Each row is a point on a landscape with many valleys, with its height.
A ball rolls from a point to whichever of its 2 nearest points has the largest drop for the distance, and stops where none of them is lower. Distance is the straight distance between rows; heights are no part of it.
<270>: [-14  32 -20  18  21   8   8  17 -31  -7  -5  -8 -33  12  -2   9  11  11
   1  -2  -9]  height 509
<416>: [ -8   5 -21  16  14   4   0   3  24  -9  39   1   7   5  -1 -12  18  -7
  -1   5  -9]  height 765
<72>: [ -1  12  23   5  17 -18   3  16   3  14  -1 -17   0 -14  21  29   7  23
   1   2 -20]  height 561
<257>: [  2  -2 -22   3 -13 -26 -10  -2  18 -20  28 -16  -5   1   3 -17   3   8
  -3  -5 -13]  height 609
<210>: [-25   9 -20 -13   3  -1  23 -20  18  -5 -19  11   2  15  -7  -9   1 -17
  13  -5   5]  height 444
<475>: [ 18   4  -6 -18 -14   3  -7 -22  19  -6  -8 -22  -4  -2  -1   1  -4   0
  -8 -10 -21]  height 417
<130>: [ -2 -25   1 -17 -15  20  -1 -11  -1 -16  14  18  -9   2  -1   0 -11   3
  11  17   1]  height 361
<317>: [ 21   8   3  -4 -12 -12 -20 -11  21  16  14 -30  -6  -6  -1  12  -2   9
 -16 -19 -19]  height 469
<701>: [-12 -13  -2 -20   5 -14  30  34 -17  -7  -1   3  -4  -4  16 -24   6  -2
   5   0   1]  height 797
<211>: [ 16   3  15 -12 -15 -11  -4  -6  23   6   2 -12  -8   4   9  23  -9  23
 -17  -9   1]  height 506
<339>: [ -3   1 -11 -18   6   7 -24  -3   8   0  12   7  21  -3   5  15   7  -3
   8  -7 -17]  height 440
<812>: [-28  -7  11  14   2  31 -15  -1   2  20   5   4  20   1  -1  25   9   0
   9  20  -1]  height 596
<136>: [ 20 -20  -1   3  -3   9  25 -14   4  -7  -8  18  -5 -20  -7 -17  18  14
  23  -2  25]  height 253
<983>: [ -4  -3  18  13  -3  -8 -15  11 -21 -14 -17  -5  26   6  13  19 -13  -5
  -6  16  17]  height 485
<253>: [  0 -11 -13  -9  -5  -7  24   6  16   8 -13  -8  12  -3   7 -15   5 -21
  14   4   6]  height 348
<314>: [ 13 -11  -1 -19  -3  -5  15   7   9  -2  -2   9   0 -21  -2   3  31  11
  29  -9   4]  height 188
<582>: [ 15   0  -8  31   2 -14 -19  21  15   3  11  -4   8  14 -15  -6  18   9
 -16  22  -9]  height 664
<881>: [-11  -6  11  -7   0  -9 -24   9   2  18   6  12 -27  -9 -13  19 -31  11
   3   5   5]  height 427
<720>: [  4  -6  10 -26 -10   7   3   7   9 -28  15  29   1  10 -12  -3   5   7
   9  20 -10]  height 285
<4>: [ -1  -2 -14  14  -1  -5   0 -16  23  10  -6   7 -24  14 -14 -11   5   3
  13  10  30]  height 304
<558>: [-27  12 -12 -15  -2 -10   5   6  24   4  13   4   5  23  17   0  -8   4
  -7 -24  -8]  height 511
<223>: [  5  20  -8   2   7 -10   6  32 -19  -8 -11 -19  14   7  11   0   9 -11
   3  15  10]  height 600
<896>: [ 18  33   0 -14   6  12  49   3 -16  -4 -15  -1  11 -14  -6  -3  19 -13
  14 -14 -12]  height 313
<334>: [ 22 -26  -2  -6 -20  13 -14   4   4  -8  21  12   1   3   2   9   6   3
  -5  -5   3]  height 433
<577>: [ -3 -25  -4   9  -3  10  -7  -8   9  17  10  -6 -18  -7 -20   5   0   1
   2  13  31]  height 376
<840>: [ -2   4   6 -13  -9 -11 -37  -4  -6 -13   0  12  12   6 -16   8  -5  -4
   6 -13 -20]  height 396
<1007>: [  1  -2 -16   2   1   7  34   8 -20  -7  -3 -27   0 -22   1 -22  18   0
 -11  -7 -32]  height 544
<315>: [  4  -8  -1  -3   3   4  18  16 -21  -8   0 -18  10 -11  10 -21  -2 -25
  -9   9 -16]  height 504
<370>: [ -5  15  15 -12   8  13   0  -5  -2  -6   6  17 -10  11  -8   0 -28 -12
   3   7   4]  height 527
<570>: [ 16   2  10  13  11   4  -8  18 -19  -3   9 -14  -6  -5  11   9  17  14
 -15  19 -12]  height 654
<665>: [  0   6   3  -2  -3  31   3 -25  -1   7 -17  -1  10  -5  -4   0 -11 -26
  -3 -12  -3]  height 559
<15>: [ 33  -8  -5  13 -17 -32 -19   2  27   1  -5 -10 -18   8 -20   2   5  29
  -7  -4 -14]  height 610
<168>: [-32 -17  17  11 -23  -8  -6  -7  -9  -5 -27 -12   8  18  -4  -2 -25   4
 -35  11   9]  height 354
<262>: [ 15  -7  -7 -21   0  10  -4 -14  -4  -7  -5 -13 -11  -3  10 -12  -9  -9
   9   9 -17]  height 353
<409>: [ 10  37  14  -4  -3  -2  35   1 -18 -17  -9  -8  23 -14  -1   6  -7 -27
  14 -15 -10]  height 342
<530>: [ -4  11  27   6  -3  -3  19 -10  -6  -5 -10   1  23 -15  13   3  -9 -41
  20  -7 -10]  height 373
<1043>: [  8  -2 -16  14   2  -3  31  -1   5   2  12  13  -3   7   4 -19   6  10
   6 -15  31]  height 430
<240>: [ 28   8   3   1   0   4  46  12 -12  16 -13 -16   6 -21   4  -3  18 -14
  15  -5   2]  height 280
<749>: [-28   0  18   7  21  25  -6 -25  18  17  -2  -4  23   0 -16  20  -1  20
 -10  17   5]  height 551
<869>: [ 19 -13   2  16 -18  10  17 -13 -10 -16  -5  32   1   2  -5 -30   0   3
  14  -7  29]  height 318
<87>: [  6  -9  -3  18  -3  23  -5 -28  -3   9   6  10   3   2 -14  -8  -9 -22
 -21 -20  11]  height 598
<862>: [  1  20   9   2  18   5  12  -1  -6   1   7  32 -25  12   4 -14  -3   6
  10   3  10]  height 495
<694>: [ -1 -11  -3 -27  17   0 -16  -9  -8 -13  11 -10   1 -17  -7  -1  25  10
  -6 -14  -5]  height 704
<501>: [  1  24  -7   7 -10  -2   1  14 -21 -20   0   5 -33  11 -14   5  11   8
   5   2 -14]  height 468
<348>: [-12  -3  -1   0  22 -11  17  15  -1   0   0  18  -2  -6  19 -26  13   1
  -5   5  -3]  height 788
<756>: [-14   6  15   6 -10 -16  16  22 -12   2 -16  16  15  -5  30  -2 -10 -35
  14  -9  -2]  height 403
<866>: [ 28   0  18  21  -3   4 -21  -9 -29  -3 -12 -16   6  -9 -10  25 -14  -9
   4   8  15]  height 567
<793>: [-25   5  -1   9  -4  -3 -33 -14  -4  12 -20   1  10   3 -10   8  -6  13
 -22 -20  11]  height 239
<933>: [-7  0 -4 19 28 -4  2 -3 20 11 20 21  7  3 13 -9 18  2 -4 11  1]  height 778
<698>: [-11   0  13  17  -5  -5 -12  -9  12  25  -4  16 -10  10  -8  -2 -21 -26
 -10   1  10]  height 349
<957>: [ -2  -6 -24 -22  -4   3   2 -11   7 -22  11 -21   1  -8   6 -10  24  10
   3 -26 -13]  height 678
<195>: [-29  12 -24   6  19   0   2  32 -15  -2  16 -15 -21   4   8   0  14  13
 -11   2  -2]  height 553
<468>: [  7  18  -7   8   6  17  36   2  -1  15   0  34 -10   6   9 -14  -3   6
  21 -12  29]  height 465
<680>: [-12   7  -6 -10  16  -8 -22  11   5  -4  21 -18  -3 -18 -22  -5  18   9
   0  -9 -14]  height 724
<441>: [  8   6  10   5   2  20  23 -15   1  23 -13  16   8 -10  22   2 -17  -9
   6  -4  -8]  height 525
<480>: [-18  -3 -31  -9   9 -15  -8  -1  13 -21   7 -11  -9   3  12 -30  14  -6
  -7 -21 -11]  height 644
<236>: [  6  11   2  -5  12  18   2   8 -11 -12  26   1 -13   6  -6   0  -5   0
   5  19  -9]  height 562
<879>: [ -8  -2  -6  -4   5 -16 -14  30 -28 -15 -26 -11  18  19  15  -4   2  -3
 -11  20  12]  height 555
<368>: [ 7 12 -3  8 20  1 -6 28 -6 -6 -1 -8  7  1 17 25 19  5 11 33  0]  height 628
<97>: [ -1 -15  -7  17  10  20  -9  -2  -3  17  -8  -6  22   0   7  13  18   0
  -5  11   8]  height 634
<305>: [  5  10   6  -7   6 -17 -29   7  -3  20   2 -18  -5 -15  -6  15 -14  -4
  13 -24  -7]  height 487
<902>: [-39  -8  13  -1 -22  -2  14 -14  -9  -7 -35  13   6  21  -1   9 -19  -8
 -18   0  11]  height 222
<94>: [ -2  11  -8 -14   8 -12  -9 -12  10   4  -6  -4 -15   4 -13   5   5   7
   3   1  11]  height 226
<527>: [ 23   7   5  15  -4   1 -24 -11 -14  -7 -28  -8  -3  13  -4   8 -17   0
  -9  25   1]  height 616
<341>: [-22 -34   6   5  -1  18   0  -8  17  10  13 -11   2 -16 -16  -8   1   6
  -9  -3  13]  height 434
<17>: [ 25 -11 -19   1 -23 -18 -11  -6  22  -8  15 -27  -9   5 -17 -11   0  11
 -11 -10   6]  height 566
<49>: [-17  -6   0 -17  -4  -4  -2 -17   7  -5   5  11  18  11  12   2   1  -4
 -11 -12 -18]  height 477
<640>: [ -9  13 -22   4  26   2 -18  -1  15  -2  35 -15 -11  -5 -10 -24   4   9
   4   7  -4]  height 746
<399>: [-11 -24  11   4 -11 -10   0  21 -19   6 -15  24   0  -7  19 -12  -5 -24
  -3   0   9]  height 432
<844>: [-22 -19   1  -9 -26  15  16 -20  -9  -5 -39   9  11  17   1  -1  -1  13
  -3  -2  -2]  height 335
<605>: [  0   5  11 -14   7 -15   3  -1  17  18   1 -21   8  -9  29  15 -14   9
 -15 -10 -10]  height 537
<766>: [ 14   1  -8   5   4  32  30  -5   7  23   2  17   5   1  11   7   0 -15
   9  -1  17]  height 498
<464>: [ 23  -9  -9  15 -26   4   8   3  -9 -14  18  24  -9   1   5 -16   8  11
  -3 -23  31]  height 379
<626>: [ 12   4   7   7  -4  -9 -39   1 -22   0   3 -13   0 -12  -8  28 -30 -17
  12  -3  -4]  height 522
<1014>: [  8  26  -5   2  -8 -14 -33  -6   5   8  -9  14   7   7 -29  19 -20   7
  11 -16 -11]  height 350
<1023>: [  0  -4 -17  -2  -8 -12  11  20  -5 -14  -1  -2 -28   5   7  -9  24   3
  12   0 -13]  height 425
<187>: [ 19   5  10  -3  20  17 -12  -6 -17  -3   6 -12  12   1  11   7  -3   9
 -23  -2  -2]  height 683
<1011>: [  9  -3   5   0  -1  16 -19  10  -9  13  26   1  -2  -3   0   8 -21  -1
   7  22  15]  height 597
<83>: [ 24 -18   8 -13   4  20   7 -14  -4 -13  -3   7 -10  -2   5 -29 -21  -2
  -5  27 -21]  height 284
<798>: [-13  -6  25  12  -8 -20 -19   7   6  28 -10  11  -8   2 -30  14 -19  -1
   3   7  19]  height 391
<208>: [-29 -22  11  -8  20  17  -8 -22   9   6  13 -11   1  -7 -18   7 -17  22
 -16  14   5]  height 496
<369>: [ -2   0 -17 -25 -21 -12  29 -10  16 -12 -19   7  18  12  -3 -17   3  -7
   6 -10   8]  height 397
<517>: [  4   3  22   1   8 -27 -28  -4 -21  12   1   8 -18 -10   2  19 -20  12
  13 -16  11]  height 459
<684>: [  7  -2  -6  19  16  30  -8 -13  -2  12  16  -5  14  -3   1  -1  -3  -1
 -26   0   6]  height 642
<732>: [-16   4   2 -15  11 -23 -21 -26   3  -1 -18   3   9   8 -13   6 -14  13
 -13  -6   7]  height 124
<856>: [  4  -1   6  -3   6  -2  18  12 -13   5 -15 -12  -1 -29   4   9  32  -3
  22   2 -14]  height 237
<916>: [ 17   6  -5  25 -13 -30 -20  16  30  -8  26  -5  -9   9 -26   1  12  15
  -9   1 -17]  height 637
<611>: [ 25  -1  23 -26 -14  13  18 -13  -1 -35   1  11  -7   3  -4  -9  -8   2
  -1  18 -15]  height 192
<371>: [ -4 -21  13  16   4  13  11  18 -16   4  -3   8  14  -6  14 -17  -5 -23
  -5  23  -6]  height 467
<300>: [ 22 -21 -14  -1 -28   2 -14  -6   9   3   4 -17   7   8  -9  14   8   9
 -10   5  11]  height 500
<999>: [-18 -16  18   8  -9   2  -5  -9 -17  -2 -30   5  18   3   8  17   1  15
  -4   5  13]  height 420
<964>: [-23  14   2  13  25 -11   8  27  -2  16   8 -14 -25 -10  20  12  15  12
   6  -1 -10]  height 581
<557>: [-16  30 -14 -20   3  -2  27   5  14   7   5   8  -4  25   4 -10 -11 -10
   1  -5   3]  height 482
<479>: [ -1  -6  -5 -13  -9  -9  24  15  23 -14   6   3 -15   7  15 -12   5 -12
  21   6  -9]  height 387
<533>: [ -2   9   6  13  -4 -11 -29 -16   6  24 -15  17   4  -7 -10   8 -11  -9
  -1 -24   5]  height 307

For each start below, name the point where the ball stops.
<348> -> <611>
<97> -> <732>
<964> -> <253>
<371> -> <314>
<582> -> <611>
<236> -> <314>
<87> -> <314>
<72> -> <611>
